Points on a hilly landscape, in no order, each with its height.
A ball rolls from a point to the lowest of its 2 nearest points, and stops where none of them is lower. Distance is the straight distance between rows; heights are no part of it.
pinum height 26.5: [ 94 145 110 127 125  95 161  98 144  83  97 130 128 167 130 142 176 106
 157 133 123 154]
Peked height 17.7: [134 131  70 162 133 118 112 126  98 125  87 147 114 178 166 187 114  97
 126 141 104  99]
Dazi height 38.3: [152 117 116  96 138  87 146 106 149 111 126  77 120  76 128 123 140 103
 133 171 103 127]
dif height 26.7: [155 164 119 176 124 131  63 144 118 169 100 156  79 133 166 185 103 138
  68 144 108  82]
logi height 20.9: [103 136 115 127 146  96 169 141 119  54 161 179 189 150  85 113 111 183
 172 173 151  95]
non height 8.7: [128 117 122 138 157 154 139 116 135 109 192  91  94  88 135 133 151 132
 143 177 160  98]
sus height 40.7: [121 151 133 136 122 185 170 131 138 130 135  92 164 163 104  98 122  96
 122 176 103 139]
lafam height 68.9: [ 96 172 130 134  86 139 139 144 121  75 170 128 189 136 111  91 120 181
 119 120 150 164]
tul height 18.3: [128  85 187 107 129 113 158 153 136 118 159 110 179 107 143 124 166 111
 147 161 202 167]
raz height 17.9: [138 147  92 151 118 189 137 105  70 118 158 105 138 135 128 137 119 159
 117  72 118 143]
rizu height 42.4: [121 148 110 151 166 152 174  97 124 113 144  93 130 158 117 159 169 111
 133 153 127 110]
tig height 49.6: [108 123 120  95 124 101 153 118 113 106 225 207 161 138 100 109 137 165
 112 181 157 119]
Nom height 20.1: [174 120 141 128 118 120 149  82 126 157 102 125 102 172 111 119  55 115
  98  73 107 122]
sevi height 35.9: [159 121 113 127 162 156 158 120 100 168  95 133 164 146 102 110  80 138
 130  88  61 115]
Mebe height 41.3: [ 95 120  98 115  89 123 163 152 106  90  95  96 180 163  90 110  80 167
 128 120 108  90]
Budiz height 33.9: [128 132 125 110 111 107 134 201 135 125 137 154 172 104 144  96 207 125
 178 118 158 157]
zam height 28.9: [126 100 157 130 116 122 105 152  80 103 113 138 160 113 107  81 188 190
 154 180 121 154]
Poto height 70.1: [ 89 152 119 165 108 128 139 182 137  68 126 151 193 117 134 112 120 153
 127  81 160 169]
Nuka height 38.2: [145 126 141 168 132 168 128 163 160 146 128  85 113  56 147 135 169 157
  88 135 132 101]
mir height 42.1: [129 129  87 128  51 116 109 152 105 142 107 145 128 121 138 130 121 115
 120  50 122 140]
zutug height 15.4: [ 77 111 130 107 111 162 103 108 138 155 121 122 117 149 148 104  66 143
 124  73  68 160]
tidi height 24.2: [100 113 139 135 139 106 166 120 121  94 112 141 130 168 114 111 217 145
 179 142 151 132]
daz height 47.5: [140 106  84 134  97 110 104 135  78 120  75 110 118 116  91 117 158 138
 141 127 117  97]
mutis height 13.0: [115 130 137 153 135 127 144  73 135  67 115 131 133 110 126 146 108 116
 143 160  97 175]
labop height 62.0: [143  96 115 118 162 168  93 107 113 154 124 121 110 103  86 113  59 114
 131  76 153 110]
mif height 14.6: [141 112 166 151 129 164  87 108 111 129 134 118  99  99 122 174 200 150
 140 191 157 110]
tes height 35.5: [172 179 173 114 130 114  90 127 152 223 138 162  53 150 164 107  82 128
 127 102  89 115]
rasut height 41.5: [209 121 115 158 138 106 122 156 114 142  87 142 147 104 126 136  94  91
 109 169  94 107]
karis height 51.1: [104  79 171 126 118 125 160 117 126 118 191 186 141 135  94  86 162 174
 105 199 150 132]
Vule height 71.8: [113 109 160 156 127 121 164 157 123  83 176 215 187 135 110 112 150 176
 138 140 191 141]
fis height 31.2: [131 131 114 119  87  75 151 147 135  58 104 135 161  93 113 115 141 123
 152 114 160 153]
rog height 27.7: [156 129 148 121 164 165 102 152 161 165 155 120 130  71 162 113 169  87
 140 130 143 170]
dase height 26.1: [142  97 171 192 178 125 127 132 166 123  40 140 112 130 182 140 151 126
 119 127 131 146]
kener height 23.9: [ 93 143 103 142 133 147 137 156  93  80 162 180 186 155  99 144  92 131
 187 167 134 111]
mezis height 18.5: [172 115 169 167 146 130  95 116 140 122  70 120 113 122 131 170 146 100
  72 140 180 145]
Vul height 27.3: [ 91 113 109 115 125 185 130 120  94 144 166 101 109 190 115  80 113 131
 159 136 130 111]
Tun height 14.3: [115 152 193 120 177 131 113 101 210 123  83 108  89  89 135 129 108 149
  81 161 141 131]
komod height 24.0: [118 116 130 173 149 118 106 148 136 123  49 154 125 135 153 109 165 117
 130 105 120 174]
Kevi height 13.9: [115 115  73 131  88  82 103 138 105  88  89 136 124 129 155 168 104 110
 143 155  99 112]
Zedo height 28.8: [110 160 129 122 101  69 162 165 158  79 100 143 203 109 100 125 175 164
 152 109 141 130]
Bav height 24.6: [ 82 111 106 132 109 153 111 121 109 132 165  95  77 169 111  92 140 120
 119 124 193 102]
zuz height 54.8: [129 142  93  95  84 108 173 152 150 107 121 133 160 112 121 119 107  85
 191 151  98 113]
rig height 33.5: [154 185 169 147 183 164 114 127 173 147  73 146  85  92 170 160 155 184
  90 146 108  95]
fov height 15.6: [131 114 135 127 158 131 144  98 116  71 129 123 133 122 116 124 129 101
 187 203 129 141]
niluz height 36.5: [ 98  57 221 132 166 122 174 107 126 137 158 167 153 134 141 130 157 163
 178 183 165 136]
zamud height 21.3: [168 144 146 158 189  74 141 134 185 147 110 120  98  81 175 158 133 149
  61 119 107 114]
Poza height 49.4: [149 106 126 117 108  98  90 120 112 134  86  89 104  86  96 111 194 145
 112 132 131 136]
mot height 42.5: [ 93 160 150 149 146 139 116  83 191 120 151 128  81  80 135 188 140 115
  96 111 156 138]
pevu height 23.7: [124 133 124  95 100  88 133 146 140 175 129 142 140 202 165 143  70  76
  89  91 106 145]
zak height 27.0: [130 169  91  97 156 122 138 144  98 114 166 147 182 131 121 133 176 129
 172 117 140 142]
sok height 12.7: [ 73 125 178 118 127 139 107 126 176 146 133  94 139 111 118 108 154 122
  86 166 106 178]
molil height 36.1: [ 95 145  86 114 108 128 131 190 133 121 135 128 141 140 166  80 172 109
 174 131 135 146]
Zavip height 16.3: [ 67 131 110 102 131 102 149 169 131 138 147 135 169 141  84 109 172 133
 137 136 124 116]
Rone height 49.7: [160 102 172 160 156 175 107 138 154 115 102 106  97  63 102 110 134 143
 117 128 215 104]
Zike height 10.0: [147 145 136 168 189 103 123 143 146 176 121 178 133 123 159 133  94 108
  93  80  95 162]
zizu height 29.8: [133 153 109 134 129 137  58 147 145 165 128 136  85 120 180 173  90  94
  98 172 111 100]
zupip height 43.6: [193 114 122 141 162 118 105 119 128 152  97 145 104  95 137 138  39 102
 132 157  88  95]
zulo height 29.6: [108 125 100 134 160 161 127 147  99 139 152 150 144 116 113 118 143 129
 181 131 107 119]
ziron height 48.0: [ 76 133  99 113 112 116 154 125  93 113 232 150 137 147 113 139 144 168
 121 149 144 105]
mevo height 25.9: [118 136  98 175 114 169 132 159 114 118 121 130 146 163 131 145 135  85
 108 135 159 129]
Vop height 40.5: [142 121 102 101 121 116 152 102 137 142 148  91  98  64  97 134 142 115
 156 124 108  83]
babif height 20.2: [128  86 208 104 145 131 119 110 152 138 142  76 129  91 150 137 163 124
 138 182 168 155]
tedug height 10.5: [138 156 165  97 144  94 156 145 140  92 115 119 232 139 146 182 179 125
 133 153 160 175]
gazun height 26.6: [ 80 114  94 119 131 154 113 128  88 106 141 171 165 149 123 184  77 118
 182 110 104 126]
Gik height 29.1: [148 136  86 171 137 164 133 150 123 138 136 111 118 131 181 139 102  97
 110 117 132 116]
zevil height 58.4: [128 171 109  71  96 146 130 115 119  93 159 126 174 135 141  99  69 114
 173 123 116 174]
pizam height 26.8: [176  72 143  86 140 117 130  93 124 149 128 133  83 166 172 158  60 158
 119  70  71 108]
Nok height 34.7: [157 147  96  66  95 143 108 174 108 138 106 132 195 186 146 113  67 101
 138 110 133 134]
Voliv height 35.4: [131 194 141 119 197 163 103  94 158 145  87 150  65 111 153 144  95 167
 120 152  95  92]
genin height 24.1: [172 146 116 133  87 114 183  95 139 113 111 108 113 177 146 102  79  79
 104  99 129 143]
Gepe height 8.3: [ 73 132 141  98 151 140  88 116 163 175 136 105 113  98 104  90 102 123
 110 122  94 149]
kun height 47.3: [124 153 105 118  99  90 143 129  83  76 133 128 166 146  87 136 195 176
 136 142 156 118]
giki height 31.6: [114 146 154 144 197 175  91 147 159 136  81 111  89  98 151 136 168 177
 113 160 145  89]
tima height 66.4: [144 110 159 137 120 136 151 111 104 112 187 127 144  93  80 131 174 133
 116 132 182 149]
lasi height 38.6: [126 145  81 107 106 103 152 153 112 113  95  92 167 166 144 118 110 135
  93 107 108 121]
fibag height 16.8: [129 130 197 102 160 125 106  77 181 130 115  78 112  88 136 122 145 138
  96 168 120 170]
doko height 46.9: [146  91 163 161 156 158  86 152 142 133  77 143 134  90 100 120 124  91
 151 177 142 131]
degaf height 33.4: [137 125 117 146 123 206  95 115 119 163 119 125  84 118 133 143  83 142
 143 116 110  71]
Nozov height 38.0: [ 92 139 115  81  75 122 122 102 104 128 153 137 128  98  96 112 131 144
 183 126  74 142]
Sofip height 44.2: [112  91 129 162  87 152 154 157 121 123 171 123 101 125  80  77 133 130
 134 173 173  74]
dumu height 53.1: [132 127 101  96  65 103 166 162 157 157 101 144 143 145 144 120  87  85
 156 102  75 107]
Vik height 53.2: [142 134 135 153 105  91 172 105 169 137  59 131 102 138 124  92 129 110
 133 121  67 128]
bupaz height 56.2: [115 114 117 127  60  98 142  81 139 125  83 121  79 168 118 162  85 112
 115  96 101  90]
Gero height 45.3: [152 114 142 138 159 159  90 124 151 128  94 115 109  67 102 114  64 110
 132 181 118 100]
fomel height 35.3: [136 136 101 131 115 121 160 160 117  84 114  76 170 119 144  69 124 155
  99 121 119 151]
bamed height 29.5: [189 147 114 126 180 127 100 112 129 163 129 135 114 109 151 154 134  84
 112 136 118 140]
pegu height 12.3: [ 74 116 123 111 126  95 128 115 170 147 106 120 121 123 130 101  68 113
 107  77  89 150]
Seno height 24.9: [152 153 105 126 124 146 130 165 141 154 158 142 152  83 166 128 148  66
 138 123 109 161]
fizo height 52.6: [ 90  93 190 169 124 149 144  87 129 105 181 134  98 115  86 104 162 190
 111 163 158 131]
zogo height 14.1: [173 105 142 106  82  97 117 155 107 208 111 131 126 161 120 132  75 131
  64  73  91 107]
Vabe height 45.6: [111 126 100 121  67 113 131 140  78 116 132 106 129 155  79 103 180 155
 126 156 139  97]
fev height 21.2: [127 144 100 160 170 119 141 177 125 118  73 169 185 141 138 128 140 124
 135  81 111 154]
Rizag height 6.8: [102 108 164 121 112 120 129 155 140 141 146 119 165  93  86 158 183 115
 114 190 128 125]
riv height 57.7: [122 141 130 127 113 124 126  75 169 137 105 118  74 133 105 176  70 101
 106 127 125  80]
roto height 40.0: [ 95 146  96  84 108  93 125 116  89  88 167 140 142 131 115 105 148 180
 186 159 100 132]
lufo height 73.3: [ 98  99 192 161 146 187  96 121 135 116 169 134 116 106 131  93 138 134
 140 159 171 188]
vig height 11.0: [102 116 157 146 105 131 130 186 109 127 161 159 183 137 101 146 198 135
 116 167 171 135]
miri height 35.8: [120 101 120 103 101  81 132 129 124  87 144 100 118  63 131 100 165 139
 164 169 116 141]
sabun height 21.1: [134 126 108 157 103 109 120 142 101 156 104 170 118 187 178 182  80 123
 114 105  73 113]
gaku height 64.2: [122  99 123 167 136 129 143 103 127  73 125 141 100 104 111 116 133 110
 179 110 173 141]
nuvaf height 40.3: [130 166 127 116 124 125 111 119 201 155 139 126  67  64 145 153 127 101
 107 111 146 106]
vor height 10.1: [137 127 137 175 156 101 126  83 127 103  84 150 124 101 111 166 111 138
 106 121  80 148]
sop height 35.7: [150 157 148 135  83 212 107 115 143 192 141 119  99 142 134 148  67 122
 102 120  88  94]
toti height 33.8: [128 102 103 174 137 109 144 144 120  80  80 120 128  89 149 135 150 148
 146 145 100 116]
kipi height 21.9: [ 94 108 173 112 118  98 155 113 125 128 147 187 136 189  92  94 219 156
 146 152 174 141]
Depi height 20.7: [145 122 100 103 107 184 114  92  85 150 150  94 102 171 160 144 108 144
 111  58 114 134]
rir height 61.1: [ 94 108 129 131 107  90  93 103 105 111 120 122 120 106  46 147 140 123
  99 126 157 133]
tefop height 37.6: [117  71 206 169 107 147 185 134 122  96 131 152 155 133 145 109 164 162
 184 176 168 140]
geg height 6.3: [131 148 152 148 175 130 141 131 157 152 117 142 167 132 134 142 132  95
  84 124 100 176]
dezi height 24.7: [156 117 134 133 128  52 135 178 130 190 147 129  93 157 203 127  67 141
 108  99  73 108]
nari height 42.7: [149 158 134 147 151 168 156 111 112 107 109 120 183 156 117 125  92 113
 113 176  76 158]
Kanuf height 34.9: [151 148 128 144 125 160 121 142 174 146 142  80  84  66 178  95 106 139
  73 119 127 112]
bova height 37.0: [ 91  89 170 134 173 134 131 122 162 121 117  96 111 155 100  98 161 115
 133 184 174 121]
Nuf height 41.1: [ 75 131 109 132 140 139  96 133 158 152 139 137  80 147 120 143 161  67
 158 130 169 110]
Timo height 28.2: [107  93 156 161 181  97  92 124 167 108  71 123  93  86 177 164 165 147
 115 123 148 143]
fuv height 71.1: [117 111 161 174 102 131 157 162 124  76 121 170 175 119  98 108 158 138
 149 101 196 165]
nalo height 26.3: [122 152 146 128 126  95 184 174 148  85 127 149 207 148 131 135 212 182
 175 134 164 113]
mitik height 26.4: [140 136 104  97 130 137 190 114 140 138 148  98 156 146 155 113  66 121
 116  81  85 139]
Dom height 26.0: [142 154  67  90 121 118 148 132 105 106 147 144 165 142 160 177 103 115
 168  60 133 127]
kizi height 24.8: [111 108 145 181 134 170  98 111  95 110  92 129 121 120  79  93 135 164
 123 128 116 152]
Lora height 21.6: [ 89 135 110 156  90 159 119 107 137 117 166  82  76 123 125 139 126 137
  96 110 158 104]
mupo height 27.6: [147 146 113 128 100 102 168 106 147  81  91 108 126 157 156 111 137  83
 128 139 132 165]
nila height 33.2: [177 133 105 111 162 147 152 149  92 175 119 142 165 185 175 131  84 139
 122  72  62 129]
sutem height 56.5: [121 176 103  76 109 110 150 136 136  83 159 131 201 117 117 130  89 121
 187 166 106 131]
ris height 20.8: [125 106 140 100 193 113 139 142 106  99 174 128 174 128 112  80 153 145
 131 144 187 171]
dizug height 67.7: [117 141 130 102  88 120 135 123 104 102 172 118 168 114  73 109 140 135
 113 131 154 164]
zos height 22.8: [113 136  81  60 117 118 123 102  95 133 155 119 145 169 136 193 112 108
 137  92 118 125]
rerev height 37.9: [142 147 106 131 173 149 150 127  87 149 116 133 190 137  64 145 129 127
 106  89 103 124]
ridi height 40.6: [128 111 127 179 123 155 139 163 101 129 140 105 148  74 106 130 180 176
  98 126 128 110]
Nam height 41.4: [159 127  86  95 183  84 167 110 152 135 137  95 120 119 154 140 102  77
 127 128 109 114]
pel height 36.9: [141 165 138 108 185 171 104  71 147 181 106 138  77 157 135 139  86 134
 145 121  79  97]
visab height 30.0: [135  81 174 127 148 146 101 179 133 167 146 126 135  76 154  97 198 126
 161 138 166 152]
tezu height 13.1: [124 121  88 112 144 111 145 136 102  93 190  91 139 106 134 131 128 123
 131 150 158 121]
Vuz height 33.3: [123 101 138 102  89  58 141 139 116  51 149 144 144  90 113  89 149 157
 162 161 178 149]
levul height 28.3: [130 109  97 115 150 154 101 115  88 157 124 165 137 122 114 178  88 116
 162  81  91 116]
Pipot height 17.1: [174 157 160 182 189  49 151 150 163 173 119 144  76 127 155 134  89 149
  99  96 106  90]
dum height 14.9: [146 143 116 145 117 184  97  99  88 143 165 114 113  99  97 151 133 130
 122 127 129 128]
Lamok height 39.0: [ 76  91 126 127 163 111 123 137 147 138 136 140  90 166  91  89 171  96
 159 155 184 100]
biruf height 23.6: [ 83 134 159 105 140  77 188 139 156  88 176 155 181 160 140 127 194 173
 150 157 172 136]
vos height 44.0: [135 127  62  97 134 107 139 148 140 153 139 112 110 129 169 158 124  61
 147 124 122  90]
neb height 13.3: [188 149 128 171 161  53 183 130 136 164 113 143 111 142 154 137 124 128
 104  98  68 104]
Rur height 17.8: [172 140 100 168 170  91 171 156 123 134  77 146 159 143 154 145 153 123
  88  85 108 128]
pido height 30.9: [135 107 106 168 169 112 105 127 139 110  84 102  89  72 146 145 138 155
 102 118 141  96]
mez height 26.9: [116  94 174 149 160 152 107 133 112 130  96 125 143 126 115 108 188 152
 144 157 129 157]
Zokik height 19.9: [ 65 116  91  91 138 109 171 140 130 137 167 102 137 135 111 108 123 138
 150  78 132 108]
rukir height 54.7: [105 151 136 161  97  87 160  82 172 137  89 139  86 171 132 140 109 109
 101  99  79 128]
baf height 28.1: [148 152 128 121 105 108  95 115 136 186 117 138  88 190 143 143  94  76
  82 112 122 131]
Terod height 6.4: [134 128 137 139 166 114 169 148 125  85 109 135 204 110 125 161 162 137
 150 152 121 142]
podo height 16.2: [125  89 106 109 106 112 128 157 134 164 137 141 128 125 165 160  66 122
  89  40 101 122]
nes height 36.0: [102 144 107 121 120 131  77 135 124 136 109 114 117 145 172  95 131 120
 105 141  91 181]
nesi height 17.4: [149 131 116 112 174 134 138 134  94  73 166 101 185 111 134 115 122 136
 131 172 145 166]
Zeto height 43.7: [129 149 131 157 126 123  99  75 143 109 129 113  91 122 157 159 131 116
  78 120 136 174]
Zol height 44.1: [144 153 100 115  46 125 116 128  95 141 128 171 147 141 144 189 105 124
 124  68  89 141]
fosa height 18.4: [183 145 119 150  76 162  82 128  97 147 128 140 124  88 134 142 121  98
 118 138 101 148]
git height 9.8: [ 91 105  80 110  97 121  67 135  91 128 146 121 107 116 140 160 104 111
 146 135 127 118]
riduf height 18.8: [124 160  92 119 122  89 138 111 128 136 146 138 141 145 145 193 120  86
  82  88 112 142]
gok height 2.2: [132 116 163 128 154 120 152 136 165 134  98 112 169 118 130 157 165  93
 115 171 113 148]
gaf height 49.1: [151 114 113 163  97 113  90 112 117 125  54 151  92 100  89 145 129 109
 134 130 113 108]
goba height 45.9: [ 86 153 127 141 127 164 154 115 112 117 228 124 135 133 130 132 168 146
 127 145 130 156]
vamu height 41.2: [130 164 137 136 130 102  69  82 163 131 116 127  43 108 185 134 100 136
  76 117 132 152]
ker height 22.1: [150 129 139 162 144 168  86 110 133 139  71 111  89 131 107  92 114 127
 101 122 137 122]
nudi height 38.1: [ 86 129  99  97  90 112 135 163 127 117 177 121 124 139 134  51 153 120
 155 106 173 147]
mimad height 20.5: [152 173 144 163 184 107 120 136 173 170  81 156  53 149 165 126 112 146
  87  96 130  86]
vobet height 51.4: [159 118 131 137 206 159 103 115 130 133 127  94  98  93  97 104 134 125
 117 113 198 109]
vivim height 20.3: [ 77 142 111  86 171  65 161 157 136  94 159 135 183 150 113  97 174 177
 143 138 145 127]
tud height 43.5: [106 130 107  94  94 113 142 144  90  88 134 118 166 170  69  66 112 167
 152 151 146 105]
torav height 29.2: [141 112 115 105  76 173 163 132 137 150 162  88 131 116 137 107  64 116
 119  89 103 120]
tete height 19.8: [175 118 180 120 118  77 137 171 128 217 161 116 111 160 142 136  54 148
  83  92  79  95]
sada height 35.6: [143  87 131 178 117 134 124 130 121  77  88 107  93 103 156 129 167 126
 168 180 151 115]
Mizup height 40.2: [135 181 161 142 102 186 134  89 179 139 102 107  73 117 106 132 124 130
 113 162 113  86]
vofo height 33.7: [144  57 170 102 130  89 171 141 121 114 148 147 135 130 141  71 185 154
 177 203 172 119]
Lamo height 40.1: [115 123  79  87  57 105 122 159 115 111 137 107 130 120 136  93 113 115
 143  68 158 134]
pifi height 31.7: [162 143 112 129  93 147  65  95 113 151 100 119  73 171 136 140 104  80
 107 149 137 121]
pafa height 18.2: [ 98 110 130 131 151 105 166  99 116  52 166 171 138 146  99  98 120 145
 181 183 160 136]
vufen height 35.2: [116  49 193 131 166 113 149 120 128 122 135 128 119 136 106  85 169 162
 144 186 188 117]
Zupin height 38.9: [123 126 197 133 102 158 175 115 130 104 167 151 169 132 116 130 175 126
 178 179 147 171]
meniv height 35.1: [150 130 127 139 119 147 101 105 136 115 109  93  86 160 135 133 156  66
 116 172 180 132]
Ridav height 74.2: [ 91 111 128 149 136 170  99 133 111 107 165 115 118 111 147  62 116 144
 149 152 123 171]
tekod height 30.1: [186 108 150  82 118 106 161 134 109 158 131 151 136 214 162 145  79 151
 123  64  69 129]
Tuz height 12.8: [115  75 107  70  83 114 144 147 126 145 124 118 153 115 107 143  72 129
 123  42 115 112]
piva height 25.7: [188 144 102  85 143 103 100 123 103 160 107 106 131 133 137 106 137  90
 114 153  99 151]
tem height 12.4: [ 75 160 114 117  89 116 113 201 120 122 144 162 194 149 108 132 168 135
 140 165 140 129]
leza height 43.4: [104 154 143 117 151 145 115  98 194 143 114 104  60 134 108 122 158  90
 131 121 186 105]
supa height 8.4: [145  72 126  73  91 107 125 147 103 153  76 128 149 178 107 140  75 150
  98  67  86 104]
Lib height 38.5: [185 141 103 121 116 128 137 170 101 141 100 133 177 157 154 117  63 100
 114 152  89 125]
vamib height 17.0: [123  97 174 115 139 123  84 105 109 149 166 146  97  81 108 143 214 156
 163 169 145 133]
Sase height 19.5: [ 82 156 103  96  92 137 127 152 140 140 151 140 173 163 155 144  83  92
 114  78 114 167]
pid height 42.6: [109 113 114 174 105 162 167 160  97 101 166 113 145 121 103 101 132 156
 117 141 146 104]
pasal height 19.3: [102  96 183 118 133 102 131 105 123 144 175 197 122 123  87 148 207 140
 155 167 162 136]
Pona height 50.5: [146 123  99 119  94 104 109 114 122 131  95 169 114  97 106 140 114  75
 180 113 100 131]
lelig height 38.8: [102 167 112 126 169 168 106  77 142 160 139 113  91 145 147 153 141 120
 139 123  86 130]
vod height 38.7: [124 150 108 126 122  85  85 116 153 157 124 128  74 110 201 114 137 115
 100 102  93 173]
lon height 47.9: [136 116 156 132 119 157 107 143 163 119 118  85  66  84 118 105 164 140
 118 168 202  75]
Pud height 23.2: [ 96 153 107  79 145 111 188 121 153 115 144 115 180 146 113 111  90 110
 148  81 117 147]
pev height 36.2: [123 151 106 107  73 128 102 107  81 118 114 145 152 121 112 154 115 140
 156 143  52 139]
Kuga height 62.6: [ 83  83 128 139 145  96  89 153 113 143 144 131 107 103  65 125 174 146
 100 133 180  98]
Boze height 44.3: [125 133 130 133 169 143 169  93  89  90 187 114 142 143 131 140 192 155
 143 157 145 148]
tam height 31.5: [109 133 110 141 134 174 110 131 119 166 126 116  91 115 103 125 149 139
 170 153  96  67]
romek height 53.3: [176 104 127 122 217 131 138 110 124 114 115  88 133 105 130 103 150 105
 128 120 166 156]
Rava height 65.2: [142  88 140 139 127 111 152 104 127  94 167 118  89 101  98 111 171 119
 142 124 213 122]
vev height 29.3: [100 113 149 157 183 177  97 162 127 152 133 105 134 125 120 118 171 152
 108 168 140 111]
gal height 63.2: [116  93 104 131 155 125  98 110 101 113 119 133 103 116  85  94 108 111
 159  93 163 132]
poba height 49.2: [146 160  77 114  85 103 152 162  83  82 184 133 175 142 106 133 151 177
 144 127 183  78]
gabo height 37.8: [160 199 153  88 132 124 105 111 191 180 132 155  39  95 167 117  81 119
 115 105 128 107]
filob height 16.7: [132 125 113 108 123 119 114  89 101 124  95 140 133 176 108 128  75 106
 114  71 129 156]
nazup height 54.0: [ 99 140 169 162 142 174 134  59 133 103 140  92 102 129  80 132 152 164
 107 145 128 139]
pul height 18.7: [ 53 123 102 136  54 148 142 118 111 118 169 112 114 143 119 156 115 148
 123  86 123 113]
Peg height 11.9: [144 150 151 160 139 197 110  88 130 114 173 116  90  80 125 157 153 139
 141 168 145 117]
rasir height 18.6: [146 156 130 150 152 129 130 112 160 167  88 104  90 147 139 118 120 136
  81 125 101  96]
zov height 33.6: [137 182 118 101  77 104 100 133 100  87 102 145 194 119  87 125 143 165
 162 148 101 149]
pozif height 29.7: [105 124  97  68 134 183 138 135  94 135 163 117 160 201 139 112  95 118
 185 120 122 123]
ravir height 31.9: [121  81 166 109 138 112 140 174 121 145 132 145 151 113 151  99 214 139
 195 169 143 134]
vozir height 32.6: [202 173 156 135 167 106  95 120 133 202 133 146  88 148 165 106 123 108
  95 114 102 155]
tav height 32.7: [116 134 108 118 150 150  62 144 134 154 128 113 100 118 165 124 144  91
 139 182 111 133]
kava height 59.3: [129  98 150  77 118 173 113  86 164 155 109 110  77 148 102 149  40 127
 123 105 121  66]
sabuz height 32.1: [141 124 110  43  86 168 125 140 102 139 130 119 160 190 133 114 100 129
 164  72 118 137]
zon height 17.3: [161 112 218 128 160 138 126 124 185 151  58  98 128  80 144 146 135 136
 105 159 156 114]
Pigu height 14.7: [159 143 157 101 114 119 133 166 125  94 129 123 211 136 127 136 163  95
 133 153 202 178]
Piv height 21.4: [165 140 102  90 143 137  92 146  89 115 133 101 168 124 135  91 120 102
 119 158 139 178]
Zalu height 59.4: [111 116 128 123  99 120 107  87 139 118 124 102 110 113  65 162  77  83
  97 142 146 112]
Rezi height 31.8: [172 114  97 133 133 165 129 129 127 169 130 127  96 130 172 148  80 112
 138  75 112  85]
femed height 20.6: [136 166  92 152 101 141 149 111  85  70 119 129 157 139 129 128 143 169
 148  87 123 151]
Dulup height 21.8: [179 133 114 140  79 143 117 160 122 121 118 136 133  85 149 111 159  84
 136 118 145 162]
rud height 40.8: [131 152 106 123 164 135 153  77 136 153 116 121 117 151  98 156 148  95
 140 106 102 121]
Fidi height 46.0: [131  91 186 168 107 179 138 141 136 130 148  99 100 123 107 100 177 152
 114 189 196  89]
gugu height 32.0: [125 125 117 141 117 155 148 132 146 128 144  68 125  91 142  85  94 136
  95 125  99 132]
ril height 16.1: [ 54 162  94 125 106 136 107 165 111 125 163 148 168 149 140 153 139 122
 127 116 126 153]
gop height 15.8: [ 79 107  95 108  72 135 150 145 112 108 149 116 158 129 134 150  89 172
 123  38 120 126]
Fav height 60.6: [131 134 141  90 141 164  74  99 155 154 113 124  70 116 113 123  40 112
 101  92 164  99]
mev height 72.6: [ 97  99 169 170 150 155 133 141 110 104 183 177 146 110 130 101 162 166
 146 143 158 169]
koti height 13.4: [117 128 110 132 181 108  96 105 115 150 109 159 132 154 142 140  81 113
  98  65 113 171]
Lefo height 22.4: [156 127 118 183 138 126 127 142 130 128  89 143 134 146 123 167 138  72
  82 107 167 132]
Kup height 23.0: [134 140 139 169 102 100  92 153 135 187 123 164  75 159 175 180  69 148
  73 100 100  86]
Safu height 51.7: [139 125 116 129  97 116 153 113 149 164  94 152 109 114 116 135  95 102
 157  94  58 108]
beruv height 23.8: [140  99 113  65 127 138 100  73 113 154 137  83  78 155 166 145  88 159
 110  84  87 117]
nep height 38.4: [127 157 149 163  94 194 142 101 155 144 129 106 121 138 104 129  99 103
  94 154  97 121]
ribad height 19.6: [126 112 126 145 115 113 106 159 165 192 112 169  93 112 152 168  60 116
 107  71 101  78]
Nodum height 23.5: [131 187  80 119 119 125 145 153 120  83 130 139 195 158 141 142 121 156
 169  92 140 118]
zas height 29.4: [173 107 155 119 159 107 118 126 129 186 115 159  62 171 173 161  73 174
 140  75  71  68]
mepiz height 31.1: [135 132 135 103 141 108 113 129  94  84  88 132 186 116  86  93 145 158
 162 168 100 165]
Kupu height 14.0: [154 152 124 164 117  75 128  92 111 135 104 162 127 139 113 175 123 125
  69  79  98 155]
siki height 14.2: [187 153 174 161 129 116 111 107 166 136  82 124  82 131 157 140 133 126
  68 161 134 124]

Call two points neighbours if one is among the 2 nearest of the other. Go from one point of each pair to the other, from neighbour to neighbour, staying as low as possible. Name the highest point that can't be avoided.
Gepe, Tun: fibag
gok, non: ris
git, supa: Kup
rasir, neb: mimad
gok, Gepe: babif
raz, vor: Dom

For each start below, name the point where the ball stops.
fizo: mez
mev: daz
Kuga: non
Gero: Tuz
Nuf: non
tefop: non
mir: non
